A landscape with many valleys, sampled at points; each row gives a point and its height.
From any point a ball rolls to the lowest of the 2 points nearest to it. It stops when none of these is lower. Distance is the straight distance between rows; heights are no part of it.
j714 height 389: [137  95 112 141  81 125 164 122 135 103 143 126 166 146 143 140 137 111
 161  93 144 119 166 119  73 103 153 197 156  73 124 149 156 131 119 191
 131 169 125 140 183 140 142 107 173 145 168 163  96]
j432 height 236: [126 108 141 125 131 104 137 155  75 173 126  81 173 120 149  86 160 113
 160  86 167 142 127 127 100 122 124 122 127 141  86  69 133 108 168 154
 142 119 112 124 156 128 113  74  94 155 174 123 189]
j100 height 292: [ 90 112 134 113 135 121 116 194 122 207 100 109 144 117 172 153 156 103
 150 117 162 147 149 138  96  93 155 141 134 168 141  60 136 102 148 115
 166 148 167 155 107 123  89 117  63 171 128 117 179]
j311 height 488: [127 150 144 140 124 184 162 128 110  90 133 101 133 116 128  92 136 169
  81  86  78 116  93 157 108 114 109 107 123 130  84 121 127 160 170 150
 113 112 105 113 140 128  94 162 162 152 114 139 134]
j449 height 608: [109 141 129 138  90 152 177 144 143 110 127 128  89  83 112 177 141 127
  79  96  47 109 127 126 102  83 163 165 133  79 122 172 125 140 152 193
 134 142 117 151 144 113 126 186 202 140  94 165 115]
j942 height 275: [142 108  99 152 111 147 123 133 144  74 146 146 127 172 126 128 106 134
 151 133 157 141 145 138 140 125 104 164 143 103 133 123 172 115 114 130
 117 142 190 130 150 138 135 122 120 116 136 132 105]
j883 height 433: [112 155 169 112 143 140 155 118 164 169  94 128  96  88 118 196 140 123
  96 161  65 128 127 116 111 105 175 137  88 100 163 179  81 151 126 136
 154 132 120 173  83 108 175 174 185 131  83 148 104]
j639 height 595: [115 142  88 158 145 162  94 190 111  76 147 144  86 123 109 121 125 154
 128 125 128 152 142 171 166 116  92 123 128 152 144  89 188  83 136  92
  99 118 199 128  97 151  68 149  54 123 106 118 153]
j582 height 339: [ 95 136 147 101 154 145 117 132 136 208 116 129 102  67 116 115 126 113
 100 116  99  91  93 131 136 142 162  65 127 157 136 127  75 160 140 102
 135 104  70 103  88 110 109 141 124 136  97  97 151]
j654 height 454: [129 156 130 151 139 186 132 149 135  70 131 120 114 128 105 117 124 166
  92 113  80 136 112 169 147 118  98 119 126 133 101 130 130 147 162 123
  98 117 148 119 119 128  92 176 144 133  89 137 106]
j642 height 302: [152  64  96 115  96  54 124  78 103 155 140 126 189 160 157  87 150  92
 170 113 222 106 150  73  95 163 145 129 166 110 105 131 153 114  86 165
 140 147  54 112 189 140 171  39 133 117 184 135 129]
j880 height 277: [ 86 151 136 131  92 117 144 116 134 150 123 137  51  87 127 186 134 117
 109 162  65  85 144  96 125  94 171 143 118  50 177 203 121 110  92 168
 163 139 115 167 103  92 166 136 164 103  93 147 118]
j192 height 635: [109 135  82 141 114 111  89 181 123 149 127 157  70 108 114 125  96 131
 138 137 135  94 122 151 198 151 122  96 159 122 161 110 130 128 111 114
 106 107 106  78  90 113  89 117  68  73 100 102 133]
j529 height 455: [143 151 124 136 136 157 143 102 109  47 169 112 170 137 143  71 117 169
 124 124 106 144  90 115 105 134  75 140  95 140  94 148 179 114 129 119
 113 109 138 141 145 137 129 118 153 158 135 140 140]
j37 height 264: [107 141 132 126 162 162 128 170 112 137 123 102 108 101 114  93 136 140
  93  79 101 120 100 171 148 139 125  62 143 152  97  98  84 152 175 120
 111 105  88  91 115 125  74 150 114 139  99 113 149]
j347 height 150: [124 111 136 104 123  71  94  65  99 200 118 118 147 120 155  85 134 102
 145 157 167  87  94  65 135 174 134  82 114 144 122 139 116 134  99 109
 136 111  54 110 133 114 165  95 131 107 155 119 162]
j150 height 538: [127 121  97 147  97 131 130 141 121 119 169 121 115 111 123  96 119 129
 125 106 113  97 113 125 130 122 131 112 146 101 106 132 157 131 129 153
 110 128 102 108 142 114  93 128 130 111 120 124 138]
j420 height 424: [121 106 111 148  80 117 140 178  78 139 158 112 173 120 142 116 166 120
 176 108 158 146 160 149  82 100 112 187 130 111 113  87 219  65 128 157
 154 157 180 159 150 123  85  75  82 144 150 153 160]
j710 height 190: [115 132 133 120 156  78 114 149  72 157 134  94 164 104 148  74 130 107
 160 121 169 147  98  90 129 163  95  95  93 193  95  68 133  82 162  79
 106 103 108 134 118 136 109  90  81 140 150 104 204]
j716 height 282: [130  82 172 101 153  50  83  94 138 183  82 137 172 202 151 158 126  92
 149 171 205 136 153 128 154 165 139 144 139 188 135  57  95 111 118  77
 125 125 167 152 124 152 182  81  70 111 167 128 127]
j413 height 498: [131 113 104 129  95 126 137 186 132 160 117 123  92 111  94 144 130 107
 122  69 138 113 142 162 142 108 174 112 190  97 113 105  75 152 171 177
 110 146  78  85 156 119 106 143 127 109 120 111 131]
j583 height 217: [118 129 100 132 129  96  93 135 111 144 157 124 117 113 133  78 113 117
 143 138 146 105  89 107 162 165 115  85 122 140 118 110 149 108 114 102
 112  97  91 109 110 121 120 105 100 103 136 111 171]
j487 height 330: [152 121  74 150 102 152 121 115 126  24 178 162 122 167 124 106 107 156
 151 143 161 161 152 126 137 137  71 189 121 104 136 144 227  82  86 115
 125 143 209 135 156 148 127 113 101 126 135 129 110]
j507 height 257: [157 144 114 137 162 172 109 116 150  28 147 165 104 166 109 121 102 165
 123 157 136 179 136 154 172 157  66 144 109 147 137 137 135 134 100  92
 113 116 195 118 134 138 141 155 123 123 106 117 102]
j456 height 484: [138 140 152 131 131 159 143  80 160 107 136 138 162 136 159 146 112 147
 127 175  86 125 122  93  92 109 118 176  79 130 161 188 152 148  94 121
 140 140 172 171 120 126 157 146 197 154 117 167  96]
j754 height 533: [182 123 125 122 158 129 130 109 158  54 116 146 134 179  87 125 108 134
 110 118 153 165 129 169 170 164 111 109 167 139  99 148  60 182 135 120
 106 119  97  80 140 136 161 127 139  91 144 104  72]
j222 height 505: [158 153 190 116 186 171 151 109 149  96  86 109 167 177 110 134 133 160
  99 115 101 170 111 183 132 129 117 111 120 167  97 118  49 170 165 106
 116 111 136 115 128 146 138 158 160 152 143 140  93]
j847 height 510: [164 142 123 127 191 133 104 119 145  51 132 143 121 170  92 103 119 135
 116 131 146 168 119 171 181 178  77 103 139 154 109 115  72 158 133  90
 106  98 110  85 131 135 155 138 109 100 134  98 115]
j513 height 262: [ 90 116 124 103 124 109 125 194 146 220  91 131 117 108 155 181 153  87
 143 112 155 123 160 134 115  92 192 140 152 146 165  75 103 121 148 136
 168 154 138 146 109 114 107 140  80 157 118 102 160]
j723 height 407: [139 158 119 159 135 187 126 151 150  73 129 149  82 116  87 154 112 156
  83 147  72 143 130 155 169 120  91 131 112 119 140 168 134 151 129 111
  94 125 170 126  99 117 100 175 139 102  70 132  81]
j500 height 553: [ 99 160 155 122 174 185 132 191 120 131  96  95 137 120 154 139 146 172
  94 109  88 153 131 181 109  94 122 107 102 166 137  91 114 121 167 104
 135 119 183 143  98 137  62 164 111 190  86 138 146]
j978 height 373: [114 140 156 101 146 119 135 120 145 216  90 130 100  76 108 163 124 110
 104 138 100 102 112 124 142 136 176  88 118 125 147 147  57 176 130 113
 135 121  64 114  86 110 152 150 152 104 109 115 124]
j574 height 586: [153 133 145 112 116 152 178  91 144  96 110 131 144 130 104 147 132 134
  98  87  96 124 124 130 106 122 160 134 155  89  95 173  81 182 156 192
 120 146  73 108 177 129 171 158 210 128 135 162  71]
j613 height 598: [128 140 154 124 118 145 177 104 147 130 116 126 123 101 124 158 138 120
 106 113  70 111 123 112  89 103 169 150 130  94 117 173 100 160 145 182
 140 148 102 144 146 126 160 174 210 145 122 159 100]
j437 height 224: [101 121 105 105 101  85 127 206 159 218  83 145  85 110 127 212 139  74
 134 111 161 118 170 143 141 105 204 142 173 110 165  91  75 123 147 151
 159 149 115 128 122 115 131 132  83 114 123 110 136]
j562 height 319: [127 147 144 124 149 170 135 137 143 132 118 119 108  95  95 118 133 135
  87 102  78 118  92 154 145 143 130  77 130 138 101 136  77 176 163 115
 106 107  90  96 102 117 108 165 150 113  88 123 116]
j848 height 260: [116 134 103 126 141  85  72 117 110 126 131 147 108 149 135  96  95 119
 155 173 153 106 110 112 182 174  89  99 119 129 152 112 146 111  92  75
 119  90 124 102  96 118 142  99  83  79 132 109 141]
j814 height 482: [142 137 121 125 177 121  88 141 155 120 102 153 106 156  95 129 118 127
 134 154 143 154 118 175 193 177 102  89 132 148 137 111  82 148 117  66
 103  93 123  90  83 128 141 139  94  78 124 108 114]
j961 height 556: [174 124 127 128 128 143 156 133 152  74 106 129 138 161  85 150 125 130
 103  88 132 155 134 173 159 130 134 120 185 115  91 155  52 179 169 155
  97 134  86  84 158 136 145 141 154  89 140 128  67]
j193 height 210: [137 120 112 132 111 127 128 129 155 128 129 137 126 160 139 137 114 118
 144 140 141 119 133 123 133 125 143 146 136 106 141 134 138 133 119 132
 119 147 143 126 135 128 144 130 145 108 132 139 101]
j383 height 621: [107 113 143 118  94  78 150  66 115 220 123 131 100  63 117 119 140  93
 136 130 125  73 127  59 109 120 186 103 142  70 150 180  86 147 116 188
 171 127  27 120 139 116 153 142 168 135 142 104 137]
j794 height 512: [114 159 137 139 126 168 157 140  84 105 160  79 135  90 138  70 145 174
  94  79  84 114  79 144 104 114 104  90 112 152  80 120 153 117 168 146
 118  97  99 129 135 126  68 134 126 166 124 127 173]
j749 height 457: [128 149 161 130 134 161 148 104 157 133 124 135 121 104 137 170 123 136
  97 174  56 118 126 106 102 103 147 151  82 112 166 180 129 150 109 126
 136 142 149 174  90 115 158 170 186 141  92 158 100]
j405 height 473: [138 119  94 142 101 124 130 177 146 123 117 133  82 124  92 158 111 105
 121 102 128 121 142 154 167 124 141 118 177  84 119 135  97 149 143 152
 102 140 102  89 145 116 118 145 129  80 113 122 100]
j44 height 194: [142 110 149 108 201  77  98 120 114 112 111 128 155 181 116 111 116 101
 144 136 196 163 128 143 171 186 108  97 139 181 105  45  71 118 155  76
 103  90 127 106 126 155 171 100  71 113 168 100 148]
j33 height 411: [108 136 140 107 150 129 110 157 157 194  96 136 105 110 124 163 122 119
 124 150 118 117 121 141 150 139 156 105 111 149 160 117  82 148 127  87
 133 122 126 123  75 112 121 150 123 111 104 117 122]
j571 height 206: [112  90 167 106 135  87 114 143  83 219  91  92 169 123 159 108 168  94
 154  95 190 140 139 119 107 128 158 104 140 167  94  49  95 118 174 135
 147 125 100 118 154 136 134  94  76 153 181 112 200]
j781 height 624: [ 86 141 114 143  74 117 171 131 123 168 169 127  73  32 120 157 144 116
  93 110  73  82 132  95  73  68 179 150 135  90 154 189 146 110 125 192
 167 136  85 155 124 111  95 154 161 150 101 106 155]
j45 height 500: [142 139  84 141 125 153 120  88 115  37 191 135 108 126 124  56  98 149
  95 134 111 115  91 104 163 168  83  95 137 110  91 160 169 148 109 127
 100  95  77  96 145 119 128 111 138  98 111 107 113]
j278 height 519: [122 105  95 134  94 110 123 165 122 171 149 122  99 101 116 106 119 109
 131  87 142  88 119 128 144 122 157 102 171 104 123 103 122 135 134 161
 113 131  75  88 142 112  97 123 111 108 126 106 154]
j138 height 449: [133 138 143 109 173 129  86 142 165 159  81 149 123 148 116 157 119 131
 127 166 129 156 124 164 172 158 118 101 104 166 162 109  75 140 120  52
 122 101 156 119  63 129 127 149 107 102 104 125 110]
j494 height 105: [133 110 158 102 134 101 132 136 143 206  89 118 134 140 124 161 141  89
 142 109 150 126 149 141 120 121 191 122 149 142 123  81  64 159 152 142
 139 143 102 122 131 134 133 137 125 129 156 126 137]
j157 height 225: [128 137 143 130 135  99 147 154  59 143 142  80 191 104 157  76 153 123
 169 113 150 158 111 108  97 143  89 127  88 165  78  79 162  72 165 115
 125 119 121 138 146 135 118  80  95 155 157 117 187]
j385 height 614: [122 112 164 125 102  96 158  62 119 185 127 123 138  66 134 126 159  99
 149 115 112  97 120  65  67 110 179 133 136  94 118 179 107 157 124 190
 164 143  42 132 162 132 151 156 195 170 154 129 132]
j578 height 513: [140 150 140 145 124 189 149  92 143  46 156 135 176 145 146 114 110 175
 122 141  91 140 118 118  85 103  94 181  85 134 127 179 181 132 114 133
 135 136 186 157 149 136 131 142 191 171 116 167 102]
j486 height 114: [133 110 172  94 147  86 106  42 127 198  96 123 159 132 163 116 136 106
 144 175 145 100 110  76 114 159 159  93 109 153 131 154 101 160 103 108
 148 131  76 117 126 118 187 121 161 121 152 128 129]
j65 height 372: [125 153 139 132 135 172 154 137 155 117 108 131  88  74  81 164 125 129
  68 122  57 124 110 145 156 127 124 100 119 107 121 180  78 179 151 123
 102 116 101 125  88 104 128 168 175  94  71 129  87]
j655 height 167: [111  93 159  93 153  98 116 163 118 235  79 112 142 130 128 140 155  89
 137  95 180 130 151 148 125 123 189  95 169 171 118  40  54 144 163 126
 145 132  90 100 132 133 119 107  75 137 158 105 169]
j823 height 397: [137 112  99 143 112 101 119 134 102 100 167 122 171 142 136  93 134 116
 179 131 172 149 130 116 113 140  86 155 126 124 107 102 210  61 111 118
 131 138 168 154 145 134 128  71  91 133 153 131 158]
j346 height 346: [150 142  95 163 120 172 127 133 149  47 131 169  71 145  90 160  92 152
 109 159 107 157 143 145 190 134  77 156 132  98 145 183 150 137 105 118
  95 140 187 120 136 122 120 159 133  84  90 122  64]
j891 height 423: [132 124 127 137 124 130 126 140 120 103 145 106 162 154 140 100 138 134
 156 119 138 141 115 130 101 118 108 146 119 136 106 103 165 107 137 125
 131 134 151 140 144 135 124 110 126 153 147 142 152]
j271 height 428: [114 159 138 131 164 153 105 114 126 129 161 125 124  91 133  96 120 155
 102 162  78 103  87 107 138 139 110  81  70 170 142 143 166 123 112  76
 114  79 131 150  65 126 100 120 120 126  94 129 163]
j673 height 361: [ 98 138 108 136 108 135 119 171 121 159 164 114 121  94 140 119 136 132
 131 120 113 112 117 130 109 105 138 120 121 151 136 118 178  99 125 128
 129 129 138 138 107 118  62 127  94 138 118 119 169]
j767 height 531: [146 137 205 100 190 159 138  74 136 122  85 108 198 171 139 124 141 153
 117 124 112 149 103 141 100 131 127 113 107 182  93 118  78 168 152 111
 128 114 119 126 145 151 164 143 170 170 158 155 116]
j925 height 607: [115 133 172 123 115 126 176  90 129 168 111 110 133  76 134 158 161 115
 130 104  82 114 123  99  54  83 184 155 126 107 118 152 100 162 152 184
 168 142  83 143 144 137 139 180 206 184 140 145 128]
j860 height 408: [123 155 149 124 130 147 163 115 163 139 105 133  90  81  94 178 132 129
  73 140  58 105 117 121 138 122 150 120 106  75 130 198  83 167 127 151
 125 132 100 150 100  98 174 160 190 100  77 148  88]
j496 height 320: [155 128  81 128 144 133  98 106 141  34 151 170  88 183 119 121  96 149
 142 167 175 161 148 139 181 173  58 152 128 126 155 131 157 116  78  92
 123 125 192 112 135 138 164 119  88 105 129 105  97]
j398 height 582: [122 123 111 147 100 158 129 177 134 111 125 131 113 139 127 151 123 141
 135 108 118 137 152 154 119  87 136 158 132 109 138 110 169 119 156 144
 117 157 189 146 126 135  92 154 115 138 111 148 123]
j506 height 252: [150 145 144 149 163 193 138 154 132  49 106 134 122 175 111 144 128 176
 116 111 127 185 162 204 150 106  71 157 122 139 118 104 109 135 151 121
 117 129 217 123 139 147 106 169 122 151 116 139  96]
j31 height 573: [160 125 131 121 100 146 168 132 139  97 100 123 120 125  83 163 136 128
  89  66 106 134 126 157 137 120 156 113 188  89  79 161  49 181 181 189
 104 142  61  92 178 129 149 160 186 102 136 149  76]
j88 height 617: [ 89 154 140 136  85 147 182 142 126 139 147 114  94  44 133 177 151 128
  82 106  50 106 126 115  67  64 173 163 122 106 141 172 143 126 146 186
 159 138 120 164 124 119  93 182 183 173  91 135 143]
j892 height 483: [143 149 154 125 169 173 139  89 132  56 136 121 174 165 141  94 117 176
 119 137 105 158  97 125 109 137  87 136  94 154 102 138 131 146 137 107
 126 108 160 143 144 149 153 134 176 171 133 146 119]
j954 height 524: [148 144 149 113 156 140 117  81 166 116  93 168 125 181 130 168  93 142
 130 202 130 144 147 121 161 150 103 140  89 124 184 173  98 146  84  83
 133 128 185 147  93 116 188 119 155  99 112 136  60]
j64 height 562: [122 145 119 152  99 164 142 155 131 102 153 122 134 114 133 148 139 159
 124 132  94 139 144 140  96  68 119 175 106 133 154 137 212  97 125 134
 129 159 200 169 112 130  68 155 130 151 106 161 131]
j412 height 368: [142 113  83 157  94 121 111 136 123  87 166 144 136 150 128 117 123 137
 172 148 167 147 151 134 125 118  86 180 123 105 144 117 238  60  94 111
 125 150 213 160 133 137 110  95  76 117 143 140 131]
j363 height 357: [152 113 129 123 157 101  91  91 149  98 117 170 135 210 134 154 107 133
 160 174 206 169 163 140 157 166  80 167 119 162 158  92 129 101  90  75
 135 125 240 159 125 155 181 105  86 132 146 123 105]
j598 height 160: [156  93 171  79 150  90 126  36 143 155  90 132 177 167 142 135 137  99
 133 151 153 114 122  87 107 152 178 111 141 153 114 149  91 171 112 146
 140 145  66 113 155 152 192 110 173 135 174 145  86]
j30 height 534: [ 91 170 160 126 158 178 147 161 104 129 129  80 138  91 159 105 144 177
  93  95  71 130  95 159  99 100 115  92  91 176 115 110 136 113 165 111
 134 104 138 141 105 133  58 150 119 187 101 127 171]
j824 height 628: [ 82 134 129 123  89  82 134  85  99 230 127 130  83  51 129 118 119 105
 135 139 114  57 125  67 121 114 172  99 136  84 173 173 101 128  97 162
 169 120  44 116 104  94 127 117 139 121 127  81 152]
j129 height 576: [111 149 122 138 164 172 112 198 115 103 113 119 114 133 127 135 132 164
 120 109 119 164 144 182 145 106 110 124 115 155 143  79 152  95 158  94
 120 123 207 131  93 149  63 156  78 157 103 130 148]
j292 height 400: [126 106  84 154  92 125 122 189  93 112 161 131 130 130 122 123 144 123
 173 114 168 156 162 159 120 101 105 177 139 114 130  88 236  53 126 130
 132 155 207 149 120 131  71  98  50 121 136 135 154]
j362 height 324: [148 105  80 139  98 125 123 103 143  61 159 153 133 179 142 103  89 134
 135 151 161 127 145 111 128 147 107 155 134  87 131 164 174 123  78 138
 127 148 139 112 161 135 149  93 143 116 140 130  89]
j112 height 196: [151  92 190  79 143  94 131  36 118 141 100 112 209 154 151 111 163 114
 147 111 161 124 122  83  82 145 162 118 135 170  85 140 112 164 138 161
 144 137  67 112 186 157 188  92 169 170 207 154 114]
j471 height 463: [134 151 143 131 161 151 112  89 138 106 145 137 135 131 137 105 110 155
 111 186  93 128  99 100 134 141  96 115  71 144 156 161 166 123  93  77
 122  98 161 160  90 124 135 126 148 128  97 141 126]
j331 height 306: [113 144 126 140  85 126 161  97 133 125 149 136 100  98 146 157 127 122
 122 161  63  86 140  86  97  94 149 162  99  59 170 215 157 111  84 168
 142 151 122 172 122 108 151 134 179 122 115 160 106]
j262 height 511: [144 139 163 118 156 161 132  82 152 113 125 125 164 147 140 123 120 144
 119 149  99 134 107 114 102 129 123 132  95 149 126 147 126 158 123 110
 127 123 144 146 116 135 152 148 183 155 127 155 109]
j167 height 288: [137  61 119 121  93  44 108  94 105 206 128 115 176 146 155 109 163  76
 172 119 219 110 142  89 103 148 155 129 165 122 116  98 134 104 102 152
 144 143  79 126 174 126 164  62 100 118 185 124 161]
j121 height 172: [136 107 134  94 115  67 133 162 156 214  77 132 113 132 100 202 144  72
 138 102 172 122 168 140 145 110 214 129 184 115 144  83  43 140 149 157
 149 150  91 120 139 132 153 127 108  98 160 118 125]
j624 height 493: [139 147 134 122 166 147 102  78 135 104 120 156 117 162 135 117  91 153
 126 209 117 122 110 107 169 154  89 113  80 132 170 165 135 141  75  67
 127  98 161 136  85 114 168 107 143 103 101 122  97]
j107 height 177: [123 116 113 117 109  58  92 106  84 188 146 112 143 107 148  65 127 109
 160 142 178  96  87  69 144 176 115  85 119 141 112 115 142  96  98 102
 128 110  61 107 135 108 139  69  94 104 155 105 187]
j692 height 237: [ 97 148 121 114 104 115 137 153 148 185  99 136  60  82 115 190 126 111
 110 137  88  98 137 124 147 114 178 126 130  84 172 162  92 132 122 149
 141 136 107 144  98  98 144 153 141  98  89 128 119]
j119 height 521: [133 133  94 156 120 153 122 137 115  62 172 126 106 113 113  78 116 143
 100 101 105 108  96 138 158 140  98  93 155 115  89 126 155 137 142 141
  95 103  86  89 151 121  91 134 123 100 111 115 124]
j616 height 337: [ 94 131 127 125 105 141 137 174 108 184 146  94 144  80 152 132 161 126
 129 104 114 112 128 130  76  84 157 136 130 169 138 115 153 102 144 141
 167 141 128 140 116 109  64 133  95 179 119 100 186]
j78 height 476: [152 137 184 114 202 144 127 120 141  96  93 120 171 189 122 129 125 150
 126 127 133 179 133 180 140 145 102 118 109 177 105  82  66 140 158  91
 124 103 168 126 125 153 141 139 124 148 142 131 119]
j35 height 191: [113 124 121 130  90  96 142 142 145 185 118 131  91 100 133 168 129  93
 136 125 121  97 143 108 111 103 186 147 141  86 156 140 115 130 122 170
 152 152 103 145 126 117 141 148 145 121 127 127 131]
j984 height 634: [ 84 145 112 137  63  96 138  97  93 207 177 132  95  33 127  99 126 121
 117 137  99  55 127  73 107 104 149 105 130  89 172 191 147 111  89 169
 150 115  44 123  99  92  94 103 123 113 130  79 163]
j690 height 332: [143  92  78 124  87 111 130  74 130  89 155 139 151 175 151  92 107 122
 139 139 163 107 136  82 109 160 129 134 144  85 117 173 158 133  74 157
 127 152  78 105 175 137 161  73 162 114 160 138  96]
j19 height 366: [136 116 106 150  93 153 160 122 134  74 157 132 156 135 145 118 123 139
 135 110 116 119 134 115  88 107 125 177 132  98 115 163 172 137 118 163
 123 159 134 135 173 133 129 119 174 142 142 161  99]
j118 height 317: [144  93 157 113 158  61  90  85 130 131 105 146 171 205 157 142 119 111
 155 174 212 164 154 121 140 168  97 153 117 188 141  72 124  95 109  68
 129 125 208 173 129 157 196  83  84 137 164 128 129]
j199 height 401: [141 118 131 141 159 137  99 137 140 101 121 155 130 179 124 150 118 137
 160 145 181 173 170 153 151 129  87 165 118 149 148  78 154  90 120  85
 134 134 247 165 113 160 142 135  77 145 129 140 121]
j672 height 336: [126 129 102 148  78 141 156 125 142 100 158 135 120 109 140 139 125 126
 115 127  80  99 132  98 100 100 138 166 123  75 140 189 175 126 109 172
 119 160 130 151 147 117 116 147 173 122 119 151 103]
j887 height 209: [147 134 128 153 140 163 130 189 145  81  87 132 103 159  86 183 134 140
 112 101 119 183 165 198 157 109 101 147 152 122 124 115  86 148 164 125
  97 141 181 109 128 132  94 175 115 116 111 127  91]
j267 height 164: [157 162 137 146 190 188 126 131 121  27 135 140 116 163 116 114 123 183
 122 124 118 186 137 180 157 141  53 143  92 154 125 102 120 118 137  88
 114 106 217 129 131 154 121 169 113 159 114 128 123]
j764 height 399: [135 138  90 150 100 139 114 151 140  98 128 160  68 145 116 158  91 132
 135 162 118 126 153 134 177 128 108 153 140  84 160 163 161 121 105 126
 106 146 176 124 128 122 117 142 114  73 106 135  82]
j293 height 240: [137  94 183  98 181  79 105 115 125 163  85 115 180 184 136 131 133 101
 141 134 184 157 136 137 149 151 143 112 137 190 102  41  71 115 155  88
 122 112 147 135 136 158 161  89  80 128 172 126 150]
j122 height 539: [135 154 123 152  97 181 148 118 132  57 180 135 147 116 128 120 125 177
 109 136  69 130 125 123  89  83  98 168  91 129 139 170 216 113 116 131
 122 137 189 161 132 123  86 148 156 147 107 160 119]
j902 height 615: [100 139  92 142 140 137  84 194 119 126 139 150  76 105 121 125 113 139
 131 130 129 120 122 151 178 140 115  96 137 154 154 102 170  95 126  90
 104 108 152 111  82 131  69 132  58 116  98 111 150]
j353 height 630: [104 136 116 148  62  95 152 110 112 187 170 122 108  49 134 125 142 111
 129 131 100  75 130  79  78  99 165 141 128  92 153 180 159 111  97 178
 157 145  75 142 120 108  93 128 144 133 127 110 153]
j302 height 315: [151  82  75 110  79  77 119  54 102 116 139 134 168 188 154  83 121 112
 157 147 207 109 162  62  90 182 138 122 149  94 121 174 150 116  59 162
 138 155  47 109 178 144 182  40 158 120 181 145  85]
j396 height 265: [133  89 121 131 112  78 112 135 102 167 144 107 168 138 150  93 148  93
 173 111 190 130 124 108 113 143 128 125 141 135 102  82 152 102 129 133
 133 133 110 132 154 123 135  71  99 130 167 128 175]
j361 height 409: [135  89 116 145  86 109 139 136 115 134 152 115 176 134 152 128 151 104
 174 106 160 133 152 125  75 104 132 184 141  97 116 112 183 102 115 162
 145 165 147 150 161 127 125  85 127 139 162 155 139]
j325 height 305: [ 90 133 150 103 153 148 131 157 106 186 131  93 124  81 131  87 142 135
 109  84 107 103  92 140 115 128 150  77 131 171 110  96  96 141 166 123
 134 114  75 109 117 121  90 137 113 168 113 101 183]
j560 height 393: [112 153 111 139 121 124 110 135 118 145 171 126 119  93 138 112 128 147
 132 170 108 105 101 106 127 121 112 108  95 155 151 145 199  91  93  97
 126 112 141 153  79 113  84 110  98 115 116 126 162]
j248 height 148: [126 116 139 114 172  81 104 132 101 148 117 106 148 144 135  86 124 101
 147 123 179 143 102 114 153 172 119  76 129 175  93  57  93 115 163  86
 108  96  96 108 130 149 146  94  87 123 164 109 187]
j753 height 479: [142 152 104 127 151 160 135  83 115   5 181 121 139 142 129  49  99 170
 103 126 112 151  79 100 138 166  70 118 113 139  86 148 168 133 126 112
 108  91 105 117 153 146 146 113 158 135 126 114 122]
j29 height 316: [ 91 108 127 124 111 111 138 201  92 212 122  95 156  88 165 136 181 109
 151  92 162 135 156 139  76  89 161 144 145 158 131  75 148  94 150 155
 180 143 133 134 128 107  79 102  58 184 138  92 198]
j147 height 441: [144 117  75 159  91 130 119 171 144  79 127 150  79 150  97 155 103 111
 140 122 146 133 155 151 182 129 113 148 180  72 132 140 135 127 130 155
  93 156 134  97 163 124 118 136 117  72 118 126  89]
j358 height 444: [148 133 160 125 179 140 103 135 151 114  95 145 149 187 120 153 128 142
 136 141 150 179 153 168 150 133 104 139 117 169 136  75  86 123 136  78
 125 116 214 141 104 156 138 144  98 137 124 133 115]
j734 height 304: [143 127  82 134 140 104  84 125 133  73 138 153  98 172 117 101 100 126
 147 156 171 134 130 136 184 167  82 120 144 114 131 111 146 116  99 100
 113 108 137  95 128 134 151 111  86  87 132 102 115]
j367 height 136: [138 126 133 113 114 100 143 129 155 166  98 137 120 145 118 179 125  95
 132 135 128 120 141 122 124 123 175 141 147  90 149 140  84 145 127 155
 132 162 109 131 138 127 171 141 159  95 143 138  94]

For each start below, name the point where the ball stops.
j361 | j367
j954 | j494
j767 | j248
j902 | j346
j624 | j494
j31 | j37
j64 | j37
